Each row is a point on a landscape with many valleys, with its height.
A ball rolls from a point to the lowest of its 6 nearest points, and stops where none of them is lower. Distance is the straight distance between rows; heights are no part of it.
K_629: [ 30   3  -5 -26  30  12  12   0   8   6  -5 -19 -26  19 -26  -9  -8  -9
   1  13   8 -28   2 -16   4 -25  -4]  height 1.54
K_107: [  6   1 -21 -29  16  -9  -6   8  16  18  -3 -38 -24  14   1   6 -37  -8
  25   8  17 -39  18 -15   5 -51 -47]  height 2.32
K_287: [  5   3   9 -13  -7  23  43  -6   4  38 -59   2  16 -25  31 -16 -42  -1
  18   6   7 -18 -48  -5 -51 -29  18]  height 2.61
K_963: [-29  23   1   9 -38 -15  -7 -32  23 -36  35 -20 -11  17  -2   7  40 -18
 -14 -10 -21 -13  23   8  17  58  26]  height 3.97
K_816: [ 39 -20   4   3  13  11   6  20  -1  -5  31  24  -6  11  -9  28  26  15
 -15   3 -24  34 -14  20  12  35   0]  height 6.74
K_535: [-16  -3   3  -7   3   9   6  -1   3  42 -27  -1  32 -19  26  -5 -36  19
  17  -5  16 -19 -41 -22 -24 -25  -7]  height 2.85
K_259: [  0  15 -20  10 -25  -2  -3 -23  -7  -4 -17 -44 -47  10  11  -7 -37 -52
  15  42  15 -20  29 -35   3 -47 -14]  height 2.75
K_97: [-19   7 -44   8 -14 -27 -11   2   6  -3  17 -29  -3   2  17   8 -10 -16
  19   1  32 -21  58  -3   0 -52 -47]  height 2.86
K_275: [ 33  11 -15   5  25 -29 -21 -15  17 -36  33  -3 -34  28 -45   0  14   2
   7   8  -9 -23  27   8  14   8  12]  height 4.00
K_76: [  8  22  17   2  11 -28 -22 -34  23 -51  18   6 -52  67 -39   7  29  -9
 -10  14 -35 -17  35  18   7  43  19]  height 3.83
K_83: [-17   3   1  -5 -30  17   3 -11 -10  38 -18  -8  23 -33  22 -17 -26 -20
   0  -5   1  -2  -1 -17 -13  -5  -3]  height 3.48
K_273: [  8  -2 -18 -12  34 -26 -11   1   9  -2   9 -14 -54  25 -40   2 -21  -8
  17   8  19 -30  28   8  25 -59 -22]  height 1.57
K_227: [-55   9  15  18 -34 -14 -32   6 -34   9  -4 -18  42 -26   9   3  22  -6
 -20 -22   3  12  26 -13  27  -4  12]  height 1.33
K_357: [ 43  -8  24 -29  25  32  43  38  15   0   0  33 -32  -2   9 -16 -32  33
   2  -1 -50  36 -56  12   1  -4   8]  height 1.07
K_200: [ 23   9 -26  -8  29 -30 -36 -28  17 -27  15 -14 -57  33 -49  16 -10  -1
  -5   6  -3 -33  49  14  30 -22  11]  height 3.03
K_470: [ 18 -12 -14 -24  48  27  35  33 -15  24  29   5 -10 -33  -9  -8 -64  47
  16  -5  15  29 -61  16 -11 -36 -24]  height 9.32
K_86: [-10  -7  10  -8 -13  19  30 -13  -1  24 -47   6  30 -20  31 -28 -19  -7
  -7   5  -6 -22 -32 -36 -38  -1  26]  height 2.55
K_189: [ -2  -4  33  10  12  17  -6  29 -15  -1  -3  34  26  -9 -11  19  13  43
  -6 -19 -20  58 -33  22  -8  37   1]  height 5.27
K_523: [ 31  -1  20 -10  18  26  17  22 -13   3 -12  37  29  -7  21   0   2  17
 -12   1 -19  36 -38  10 -21  31   6]  height 6.73
K_849: [-14   2  33   5 -49   6  30  -9 -15  -5 -13  21  29  -2  22 -10  15 -17
 -15   3 -24  -1 -20  -1  -9  57  33]  height 3.55
K_741: [-18   3  26  13   7  14 -13  32 -31 -16 -13  33  77 -18  12   3  28  31
 -13 -15  -9  30 -47  -1   1  33  20]  height 4.05
K_26: [ 39  12  11 -39  46   8  19   5 -16   4  -3   0 -36  21 -20   7 -30   4
   4  33 -17   4 -35  -9  17 -28  13]  height 3.62
K_873: [ 46   7   5 -10  35  -5   5 -12 -10 -17   9  -1 -38  24 -27   9   2  -8
  -8  32 -14 -16  -1  -2   9  -3  19]  height 2.64
K_251: [-29  -2 -27  23 -20  -9 -21 -17  10 -12  23 -46 -11   9 -14   9  22  -5
  -9 -11   3  -5  62  13  29  12  -1]  height 5.53
K_977: [  4   1   4 -22  -2   1   9   2   9  25 -27 -32 -10 -10  32 -16 -38 -28
  22  30   4 -32 -15 -22 -35 -43 -15]  height 3.05
K_37: [ 14 -11  30  20  -9  16  -5  16  11 -15  31  41  -7   7 -25  24  44  17
   3 -41 -19  36 -16  44  14  54  12]  height 4.26
K_547: [-32  -2  27   8 -24  -8 -24  27 -26  11 -23   9  64 -25  18   6  11   3
 -19 -25  -8  22 -14 -18   6  13  30]  height 1.29
K_542: [  3  14   3  18   0 -28 -43 -28  23 -45  32   5 -33  43 -31   9  48   2
   2 -14 -22 -12  28  28  14  39  20]  height 3.72
K_62: [  0   6 -10  15 -40   8   9 -20 -13  11  -1 -30  -8  -7  20 -12  -3 -19
 -12  14 -15 -11  17 -26  -4  16  -2]  height 3.36
K_974: [ 19   1  23   7 -10  -9  -4 -17  12 -36  26  34 -30  41 -30   2  49 -14
  -8   1 -13   5  -5   3  -2  70  17]  height 5.32
K_159: [-30   5   4  11 -33 -12 -19 -11 -20   2   1  -8  22  -8   5  11  26  -5
  -9 -11   1  -2  20  -4  17  25  13]  height 1.61
K_885: [-55   9 -10  21 -42 -14 -35  -4 -25 -15   6 -11  29 -22  -7   4  30 -21
 -14 -12   1  23  56   3  23  21  21]  height 3.43
K_21: [ -4  -4   5   9  15   5  -9  20 -17   9 -15  28  52 -12  11   6   3  36
 -10  -5   4  24 -31   5 -11  30  -3]  height 4.58
K_995: [-64   4 -27  31 -38 -29 -23  -8 -18 -39  20 -26  21  -7   2   8  44 -31
 -18  -9  29  20  76  20  23  -3  20]  height 4.74
K_207: [-27   7  23   4 -49  -7  -8 -28 -16 -17  -3 -11   6  -8  20  -9  20 -35
  -5  -2  -6   4   1 -18   9  51  18]  height 4.22
K_835: [-34   6   3  12 -20  -7 -18   1 -12   9 -15  -1  52 -22  14  15  23   7
 -16 -21  -7   5   9 -13  12  37   8]  height 2.60
K_549: [ 31 -20  16 -17  20  36  22  50   6   9  19  20 -10 -21 -16   7 -23  50
  -4 -24 -48  34 -56  29  10  13   1]  height 4.39
K_113: [ 36 -20  -5 -45  42  17  20  34  -5  17  33   5 -10 -15 -16   5 -39  37
   0  -6 -23  26 -49  25   3 -27 -10]  height 7.24
K_561: [ -5   1 -15   4   0 -17  -9  -3  13   7  -2 -15 -13   1  -7  -6  -9  -8
   9  -3  15 -23  25  -3   2 -21  -4]  height 1.72
K_255: [ -6  -1  34 -15  -4  16  41  -6 -10  14 -53  42  44 -18  36 -24  -1  14
 -16   9 -20  13 -57  -9 -28  21  39]  height 4.11
K_526: [-22   0  -5 -10  -4  12  -7  11   3  28 -21   0  29 -32  44 -10 -51  -2
  30 -12  32  -6 -18  -1 -31 -43 -38]  height 2.63
K_975: [-13  28  10  16 -22 -19   4 -29  24 -27  26  -7 -20  42  -8   2  28 -20
  -9  11 -21 -20  22 -13  16  56  14]  height 1.80
K_637: [-34  27  -5  23 -54 -18 -23 -57   7 -39  22 -40 -25  32 -10  -1  38 -31
   1  31 -20   2  51  -1   8  40  13]  height 4.84
K_89: [  8  -1  -2  -3  22  36  12  22 -13   9  -7  36  31 -26  14  -9 -31  60
  -8   1 -10  50 -54  -5 -24   2 -10]  height 8.14
K_863: [-13 -11   4   3 -31   4   9  -7  -5  27 -24 -21   3 -28  48  -4 -47 -22
  26  17  14 -30  -6 -11 -41 -41 -28]  height 3.52
K_77: [-14 -11  12  21   9  -9 -12  19   4 -15  17  23  20  -2 -21  37  47  16
 -14 -21   9  15  27  35  24  39  18]  height 6.12
K_536: [  9  -3  -7   8  11  -3  -1   1  11 -11  24   7 -16  20 -10  12  31  -6
  -2  -4  -1 -17  28   8  21  20   8]  height 5.70
K_643: [ -5   6 -26   2 -11 -20 -18 -16  17  -1  14 -21 -35   8 -13  -7 -11 -18
   3   1  24 -31  47  -3   9 -45 -24]  height 0.96
K_382: [ -4   3  -1  -3 -18 -19   5  -2  10  11 -11 -28 -40  12  26   2 -38 -40
  17  24   4 -23  21 -24 -14 -57 -26]  height 2.52
K_928: [ 31 -10 -21 -21  45   5  -8  12   0   0  19  -6  -7 -12 -18  16  -7  26
 -13   4   0  -1  -8   5  -3 -11  -6]  height 4.99
K_35: [ 17   7   2 -28  29  31  33  20  -7  23 -20  13  19 -26  25 -13 -34  26
   3   8  -8  33 -60  -8 -41  -8   0]  height 5.80
K_869: [-12   3 -15  10  -6  -5  -3   4   1  12   0  -1  21 -18  -8  -2  22   7
 -11 -23   6  -8   1 -11  11  17   1]  height 3.95
K_475: [ 32   5  38  -9  -2  22  28  13  -6 -12  -9  37   0  13  -1  -4  20   0
  -5   3 -24  34 -36  16  -8  54  15]  height 6.68
K_677: [  1  -4 -15   5 -34  -3  -1  -4  -9  14  -5 -35 -20 -11  15   7  -4 -31
   7  15  10 -14  39 -28 -17 -34 -24]  height 2.74
K_924: [ 16  -8  -5 -34  41  13  10  11  -2  26   7   5   0 -29  -3   8 -34   6
  18   4  27  15 -41   3 -19 -36 -25]  height 5.28
K_500: [  4 -11 -42  -8   3 -34 -18  -6  13 -13  15 -33 -36  16 -20  -9 -11 -10
  13 -16  27 -33  52   8  19 -62 -25]  height 1.47
K_938: [  7  -1   4 -15  13  30  38  -3  -2  23 -33  15  18 -20  18 -23 -42   7
  16  24  -9   7 -51   0 -45  -7  16]  height 1.42
K_707: [  2  -2 -21 -18  49  25   9  30 -14  24 -17  21  32 -37  -6 -14 -54  35
  20  -1  26  30 -63  15 -34 -49 -27]  height 7.17
K_358: [-44   0 -22  20 -17  -6 -16   6  -2  11   6 -23  23 -14   0   9  23  14
 -14 -17  13   1  35  -2  22   2 -10]  height 3.14
K_175: [ 23   2  13 -23  30   1  15  -3   9   9 -35 -25 -25  18  -7  -7 -32 -12
   8  19  17 -28 -23 -25  -3 -53   3]  height 2.17
K_691: [  0  21 -30  19 -20 -25 -14 -34  17 -20  15 -40 -26  20 -15  -1  28 -12
  -7  11  -9 -24  49  -6  27  15  -2]  height 4.30
K_891: [  7  -4  -8 -11  25 -35   5 -35  11 -16 -24 -17 -90  24 -31  15 -48 -13
  -4  14  26 -39  15 -21  39 -60 -17]  height 2.18
K_94: [-28  -1  11  15   9  -3 -22  27 -23   3  -1  12  49 -13  -3  12  32  10
 -22 -26   0  24  -8  11  17  28  28]  height 2.57
K_102: [-40  -3 -27   2 -21 -12 -13  10   5  19  -3  -9  34 -39  40   1 -32  -6
  18   5  35   0   8   3 -18 -57 -50]  height 1.58
K_594: [-23  -4   7   4 -35  -4  -3 -11 -27   7 -16   3  36 -13  42   3   2 -16
 -26  -2 -13  -1   0 -19   6  23  13]  height 2.76
K_404: [  4   6 -30  24  11 -24 -35 -19  23 -54  25 -16 -35  45 -27   8  38  22
  -6 -16   9 -17  67  61  42  23  33]  height 1.97
K_289: [ -3 -16  20 -14   1  20  33   4  -1  31 -45   8  39 -31  36 -27 -55  11
   9  10   2  -2 -49 -20 -58 -19  -4]  height 0.79
K_392: [ 39  -5  20 -37  31  27  49  12  12   1 -29   1 -29   3   2 -10 -53  29
  11  29 -28  15 -58  -5  -7 -50  13]  height 4.16
K_192: [-41   2   3  -1  -8  -3 -12   7  -8  16  -5 -15  39 -20  10   1   2  11
   0 -19  12   0   3 -10  -2  -1  -6]  height 2.59
K_736: [-13  31  -3  33 -13 -21 -22 -42  31 -36  25 -26 -37  36 -10  10  28   1
 -14  14 -27 -17  59  10  32  44  15]  height 4.08
K_896: [-14 -13 -15  -3  24   8  -6   1   7  32  -9   6  25 -20   8  -4 -15  14
  -3 -13  30   0 -23  -4  -6  -9 -31]  height 3.66
K_539: [ 21  -6  18  -8  11  32  12  27  -8   9   4  31  20  -4  -4  -2   2  33
 -13 -10 -22  33 -23  11  -4  28   2]  height 7.57
K_687: [ 40 -18  -7 -42  57  -2   7   7   1   2  18  -5 -31  11 -36  10 -27  10
  17  15   6   2 -20  -5   9 -56 -17]  height 4.51
K_625: [  6   1  -3  -2  25  17   1  14 -18  29 -15  10  25 -28   8  -7 -17  23
  -7  -2  22  16 -40  -2 -17  -7 -11]  height 4.56
K_591: [-10 -11  57  11 -16  12  -7  16 -32 -23 -21  42  58  -7   1  -9  39  16
  -5 -29 -14  50 -45  -3  -5  48  23]  height 4.93
K_633: [-17   9 -25  12 -33 -12  -8 -31  -1  -5  -1 -32  -7   2  36 -12  13 -41
   9  25  24 -10  36 -18 -20 -25 -22]  height 1.08
K_153: [ -1   5 -10 -15  -4   2   1   6   3  33 -11 -20  -4 -22  28  -5 -39 -32
  23  10  27 -31 -15  -7 -22 -44 -39]  height 3.26
K_674: [ -5 -10  23  23 -28  -6   5 -17 -11 -12   1  19  17   7   0  -6  41 -18
 -15 -18 -23   3  -1  -4   8  67  23]  height 4.77
K_364: [  4  -3 -13  -7  22  15  10  -1  -4  15  -9  -7  21 -20   1   6  -1   8
   3  -9  15 -16  -5  -8   1   2 -11]  height 3.74
K_657: [ 11   9  -1  -1 -11  -1   6 -20  12  -4   9  -4 -17  21  -5   2  24 -14
  -6  11 -15 -19   6 -10  11  35  15]  height 3.88
K_158: [-21  -6  28  12   4  22   3  14 -15   3 -29  12  82 -24  22 -17 -28  33
  -4  -9   4  23 -54 -19 -33  -4  18]  height 2.93
K_996: [ 17  -1 -15  16  12 -24 -28  -5  25 -16  23   4  -8  19 -27   7  47  16
  -8 -13   9  -9  45  21  35  16  12]  height 5.00
K_875: [-35 -13 -13  12 -48   1 -10 -23 -10  16   8 -10  16 -22  33  -2   9 -23
   4  -5   7   7  24 -12   1 -12 -18]  height 3.67
K_700: [ 21 -10   0 -40  32  27  40   7   2  22 -45  -2 -19  -7  10 -11 -43  -8
  19  19  11 -10 -40 -15 -34 -42  25]  height 3.47
K_789: [ 16   4  -8 -15  41 -19 -16 -15  14 -14  -4  -7 -49  22 -36  14 -29 -27
   6  32   2 -28  20 -20  23 -36  -4]  height 2.01
K_2: [  5   8 -28  -4  13 -19  -4  -7  23 -16   7 -30 -66  20 -13   0 -33 -34
  11   7  17 -20  48 -12  32 -70 -40]  height 1.89
K_656: [ -8  -4 -20   4 -11 -12 -14 -11  23  24   6 -19   7  -7   2   2  15  15
  -3 -10   6 -22  12  -3   8   0 -15]  height 2.88
K_341: [ 37   3   7 -14  -2   7  22  14  -8 -10  -4  14 -15  24  -3  -4   6 -18
   5  20 -27   6 -21   4 -13  32   5]  height 4.89
K_991: [-15  -5  13   3  11  25   8   8  -2  37 -34   9  64 -25  21 -14 -54  25
  24 -12  33   5 -59 -12 -40 -29 -19]  height 3.00
K_171: [  6   3 -32  -2  -7 -24 -10  13  10  16   2 -33 -21  -9   1  -7 -28 -29
  26  -2  21 -23  28  -4  -1 -67 -43]  height 2.11
K_551: [ 36 -13   6 -32  24  40  30  29  -7  17   4   7  -2 -36   5  -9 -54  22
   5   0  -8  45 -59  18 -12 -29  -8]  height 7.82
K_267: [ 20   6  23   3 -16  13  26 -19   8 -20  -7  20 -13  29 -11 -15  35  -7
  -8  -1 -21   2 -14   8 -19  52  20]  height 5.98
K_550: [  1 -14 -14 -12  35   1  -9   7   4  19  21   7  17  -8   2   0  21  22
   0  -3  16   2  -2   1  -4  -4  -2]  height 4.62
K_941: [  1  -6 -50  19  -2 -32 -30 -20  13  -9  23 -24 -42  30 -26  -7  -1  -1
  -6 -16  23 -30  55  15  28 -25  -8]  height 2.05
K_583: [-56  16  -2  16 -61 -12 -23 -27 -14 -28  27 -16  10 -15  26  -3  30 -36
 -15  10  -7  19  44 -10  25  35  20]  height 5.43
K_970: [-12   2 -29  10 -32  -5  -8 -17   9   6  25 -22  -9   7   9   6   6 -26
  13   4  22  -4  52  -7  12 -18 -18]  height 2.42
K_675: [ -7  -6 -18 -17  39  -4   8  25  11  29   4   0  10  -8  -7  -5 -17   5
  26 -12  40 -18 -11   2 -16 -52 -32]  height 3.17
K_839: [-44   2  31  15 -22  -8 -33  10 -23  15  -6  -7  67 -27  26  -3   0  14
  -5 -26  -1   7 -20 -10   1  -4  -9]  height 1.90
K_782: [ 33  -2   5 -23  24  29  40   6   8  -2 -30  13 -14   4   7 -11 -14 -10
   5  24 -13   0 -41 -10 -26   1  21]  height 4.61
K_261: [-29  -2  19   5 -10   9 -12  10 -29  13 -28   7  63 -16  25 -14 -10  22
   2  -9  -3  11 -38 -21 -11   5   1]  height 2.04
K_209: [  7 -11 -16 -13  31  12  12   1   4  40 -18  -3  19 -30  11 -11 -53  -5
  14   0  23 -12 -45 -17 -29 -29 -20]  height 3.77
K_58: [ 15 -13  33   2 -18  25   8  34 -10  -5   2  60  11   1   7   3  14  27
  -7 -35 -31  50 -35  23  -6  47   6]  height 7.26
K_575: [ -4  24 -16  18   5 -24 -42 -36  30 -55  25   2 -40  63 -31  -3  19   4
  -4   0  -6 -28  58  27  35  34  26]  height 2.89
K_898: [  2  24 -20   9 -30 -20   5 -14   2  -7 -14 -38 -41  12  13  11 -26 -40
  20  61  30 -19  44 -27 -20 -62 -42]  height 2.80
K_279: [  8  -2  -8 -21  28  11  12  18  18  22 -13 -21 -12  -8  -3  -1 -30  -7
  13   6  23 -29 -20 -19 -14 -38 -14]  height 2.47
K_680: [ 35  -7  41  18 -27  22  25   1   5 -20  26  43 -26  15 -29   2  40  10
  -5 -17 -34  42 -39  17  -8  58  20]  height 5.75
K_128: [ 12 -11 -15 -25  48 -24 -18 -12  -1 -14   8   0 -41  21 -35   5 -18   9
  21  18  39 -23  19  10  29 -81 -27]  height 2.06
K_798: [ -6  -1 -39   9  -1 -14 -14   5  22  16  12 -25 -16   6  -9  -5   5  -6
  14 -17  24 -32  45  18  24 -45 -22]  height 1.71
K_985: [ 35 -22 -25 -10  33   5 -11  30  -3  10  46   8 -17  -6 -24  11  11  45
  -5 -12  -3  11  12  35  22 -15   6]  height 5.21
K_95: [ -2   0  18   0 -27   5  30 -12  -4  13 -17   3  22 -18  26 -13  -2 -14
 -16   2 -10 -18 -14 -18 -11  22   6]  height 2.78
K_635: [-27   8  61  10 -59   8   6   0 -22 -25 -33  38  37   2  25 -25  28 -23
 -24 -30 -27   9 -26 -13 -16  69  45]  height 3.91
K_221: [  7   3  18  15 -10  12   3  -4  -1 -23  14  21   3   9  -2  11  38  -3
 -10 -10 -16  13  -9  11   4  64   9]  height 6.21
K_745: [  2 -11   0  -3  32  29   2  42 -17  30  11  27  18 -28   1  -5  -8  49
  -4 -15  -4  35 -45  15 -12   3  -9]  height 6.64
K_710: [-43   5  24  24 -34 -19 -28   9 -10  -8  -3   7  36 -15   5  21  42 -19
 -29 -27 -18   6  24   9  27  36  29]  height 3.34
K_80: [ 32 -12 -22 -14  46   1  -5   5  12  -2  23  -6 -13   3 -42  -4   8  15
   9  -2   7  -5  16  15  14 -35  -4]  height 2.07
K_814: [ 22 -11 -31 -32  60 -17  -1  15   8   7  29   5 -43  11 -26  -6 -15  19
  22  -4  32  -4   3  12   5 -79 -35]  height 3.02
K_485: [ 12 -12  -6  17  10 -12 -25  21   3 -26  36  11 -17  22 -40  22  46  15
  -8 -13  -5  -3  25  53  34  27  18]  height 5.02
K_176: [-43  15  -8  43 -33 -27 -14 -19  12 -38  35 -27  -3  17  -5   7  48 -11
 -16 -13  -3   7  61  19  39  38  29]  height 5.25
K_607: [ 12   0  32   2 -14   7  18   7 -25 -13 -28  45  28   9  16  -6  27   8
 -22 -10   3  28 -21   5  -2  57  14]  height 6.13
K_558: [-20  -1  27   2 -26   3   0  -5 -22  23 -25  12  54 -20  41 -11 -11  11
 -11  -5 -11  -2 -27 -26 -19  17  26]  height 1.98
K_290: [ 45   0  -3  -8  21  13   6  -1   2 -12  19  12 -29  27 -26   2   9  -4
  -8  18 -18  -1  -3  15   7  13   3]  height 4.04
K_220: [-30  18 -50   8 -16 -38   6  -5   3 -14  -4 -26   8  -7  36   7 -15 -40
  27  25  50 -13  60  -1 -20 -64 -71]  height 4.07
K_851: [ 50 -21  38  -8 -20  30  40  10   5 -19   2  41 -40  21 -15  -8  21  -2
   6 -16 -48  46 -35  18  -1  47  17]  height 5.14
K_362: [-11   0  36 -10 -19  21  36 -18  -8  26 -60  20  35 -33  35 -38 -43  17
   4  10 -12  13 -43 -14 -46 -12  30]  height 2.90
K_177: [ -3  21 -10   5  29 -24 -12 -51   6 -26  -2  -8 -63  38 -54   5 -28 -14
 -16  20 -11 -37  37  -6  31 -18  -5]  height 2.37
K_634: [ 20  15  12 -10   8  13  22  -7  -2  11 -11  -8 -16   9  -2 -11   5 -13
  -7  17  -1 -27  -2 -22  -8  16  26]  height 2.81
K_61: [ -6   5  18   8 -41  -2  15 -25 -14  12 -16  -7  17  -1  35 -11   8 -19
 -16  16 -11  -9   3  -3 -12  32  14]  height 3.32
K_511: [ -1 -16 -29  31  20 -25 -27   7  12 -24  19 -11 -20  24 -29   6  36  17
  -2 -14  31 -14  58  45  37  -6  24]  height 3.42
K_336: [  5   6  -9  -4   6   2   3  -1   1   4 -15 -20 -26   8  -4  -4   1 -14
   4  19   1 -16   9 -26   0  -6   7]  height 2.25
K_801: [ -8  -7  32  12 -13  10   1   5  -9 -22  -1  40  14   4  -3   5  47   2
  -6 -29  -9  46 -44   7   5  66  10]  height 5.73
K_740: [ 11  -7 -16 -28  48   7  15   1  17  13   4  -6 -13 -15  -1  -6 -30   8
  11   8  22 -12 -21 -21 -14 -55 -22]  height 3.53
K_396: [  4  17 -24  -2   7 -13 -13 -21  17  -5   1 -16 -37  21 -23  -4  -6 -15
   0   6   8 -30  43 -16  21 -23 -10]  height 1.59
K_8: [  1  -4  10   3  18  -1   0  30  -9  -1  14  27  21  -2   0  22  25  16
 -13 -16  10  31 -15   7  -3  25   4]  height 5.34
K_825: [  0  -2  -2  -1 -28   1  17 -20  -1  15 -11 -26 -14  -8  24  -7 -24 -18
  10  16   4 -27   6 -23  -9 -19  -7]  height 2.79
K_965: [-26   6 -20  15 -42 -14 -17 -22 -13  -9  15 -26   5 -23  16   6  19 -28
 -10  -1  12  -8  41 -17  18   3  -4]  height 4.68
K_170: [ 16  -4 -18 -15  29 -13  -5  -8  15   4  -6 -28 -48  22 -24  -4 -29 -17
   6  11  12 -22   7 -26  13 -53 -17]  height 1.99
K_595: [ 32 -25  -8 -25  42  25  20  21   6  16  -6  12   3 -12   5  -9 -19  15
   9  23  -7  11 -28   6 -20 -19  -7]  height 6.42
K_757: [  4 -21  39  15   4  10  -9  56  -6   5  23  37  24   8 -34  34  17  50
   5 -47 -26  56 -30  48  16  40   4]  height 0.95
K_790: [ 21  13   0   4  26 -15   7 -21   0 -27  17  -1 -48  45 -47  -1   4 -17
 -10  27 -17 -35  14   9  24  15  13]  height 3.21
K_486: [  2  -8  12  15  -4  -3  -9   4   1 -17   5  20  23   2  -4  31  44  -4
 -20 -13   8  19  -8   8  17  42  12]  height 5.06
K_236: [-30  -6  -8   7 -28 -10 -10  -8  -7  31 -21 -13  29 -36  41  -2 -30   0
  16  -1   7 -11  -8  -9 -21 -23 -32]  height 2.77
K_46: [ 40 -19   5 -22  21  18  15  11   8  -9  23  23 -11  18 -26   0  -5  33
   0   7 -23  11 -17   8  11  10  -3]  height 1.76
K_978: [  5   1  12   9 -37   1  17 -22  -3  19 -31 -33 -12   1  43 -15 -46 -45
  28  48  20 -26  12 -24 -43 -48 -11]  height 3.56
K_784: [ 12  -7  -6 -14   1  17  28   0   8  31 -30  11  22 -20  16  -6 -18   1
   0   2   8  -8 -30 -14 -28  -3   4]  height 3.27
K_387: [-21  17 -16  17 -38  -5  -7 -49  -4 -19  10 -43  -9   4  17  -4  18 -40
  10  40   4   4  44 -24 -11   0   2]  height 3.41
K_993: [ 19  -4 -15   5  29 -14 -18  18  -8   3  25   5   2   5 -24  14  38  21
  -8  -1   9  -8  20  26   5  14   8]  height 5.74
K_967: [ 31  -8  10 -16  10  24  29   7   1  -2 -17  13   6  -7  14  -4 -13  20
   2  12 -21  21 -35   3 -32  10   7]  height 4.85
K_325: [-20   3  39  16 -22   8  -9  14 -17 -21  -6  26  49  -5  12  22  39 -14
 -16 -27 -10  22 -13   2  14  50  21]  height 4.09
K_317: [-54  14  21  28 -22 -12 -45  37 -26  -3  -2  -4  64 -19   4   8  28 -17
 -13 -28 -20  10   8  -9  17  27  29]  height 2.12
K_662: [ 14  -6  37  13  -8  15  12  -6  -5 -21   0  33  -1   9  -4   8  37  -6
  -4 -13 -27  35 -16  13  -1  68  20]  height 6.39
K_667: [-30  -9 -10  25  -8 -17 -20  -4   9  -6  16  -7  16  -1 -19  13  38  14
 -17 -21   8  -3  49  19  41  15  13]  height 4.78
K_338: [ 53  -5  19  -5   1  27  44  28   2 -12  24  33 -43  12 -23   1  -9  -3
   1  -7 -50  27 -35  17  -7  37  12]  height 3.94
K_256: [-23   7 -19  -6 -21 -12  -4   1  -3  15  -3 -10   1 -25  47  -3 -23  -8
  28  -1  26 -18  16  -2 -23 -45 -53]  height 2.66
K_414: [-34   0 -13  -2 -20  -5 -21   0  -1  25  -8 -21  11 -32  25   8 -10  -3
   5 -14  18  -3  21 -12   4 -25 -26]  height 2.70
K_937: [  9 -19 -31  -1  38 -21 -16  11  32   7  18 -10  -9   5 -24  -4   4   8
  14 -10  26 -30  25   7   2 -48  -9]  height 2.62
K_303: [ -7  27  -9   2  -2 -14 -12 -28  19 -15  15 -27 -46  40 -22   0   1 -10
 -10  26 -26 -33  48   2  16  17  -2]  height 3.23
K_401: [  5  -4  18   5  10  12   4  34  -9  -6  22  39  14  -2 -16  28  24  29
 -11 -28 -20  63 -21  35   8  49   4]  height 4.86
K_624: [ 29  15   3  10  12   4  -7 -20  16 -38  24  26 -41  48 -42  -1  33  -4
  -2   7 -25   4  21  12  -1  46  13]  height 4.43
K_254: [-21  24  -7  24 -48 -23   4 -32   6  -7 -11 -23 -24  15  24  -1   5 -53
   6  35  13 -25  48 -31 -16 -17 -26]  height 2.53
K_610: [ -2 -13 -27   1  22 -12 -16   9  16   9  22 -13  -8   1 -22  18  26  27
   1 -18   9 -21  30   7  11  -7   1]  height 3.98
K_309: [-12   5  32  -1 -10  14 -13  20 -15  -3 -31  29  57 -15  34 -17   0  20
 -14  -1  -2  23 -46  -9 -19  20  19]  height 2.91

Call two points neighbours if one is among the 6 nearest of the other. Go from one point of each pair to the other, from neighbour to neighbour, staying as low as possible. Name the highest point that can't be avoided.
K_102 and K_46 -> K_290
K_643 and K_629 -> K_170
K_102 and K_975 -> K_303
K_547 and K_227 -> K_839
K_227 and K_757 -> K_189
K_633 and K_629 -> K_970
K_102 and K_289 -> K_414
K_357 and K_46 -> K_338
K_547 and K_289 -> K_86
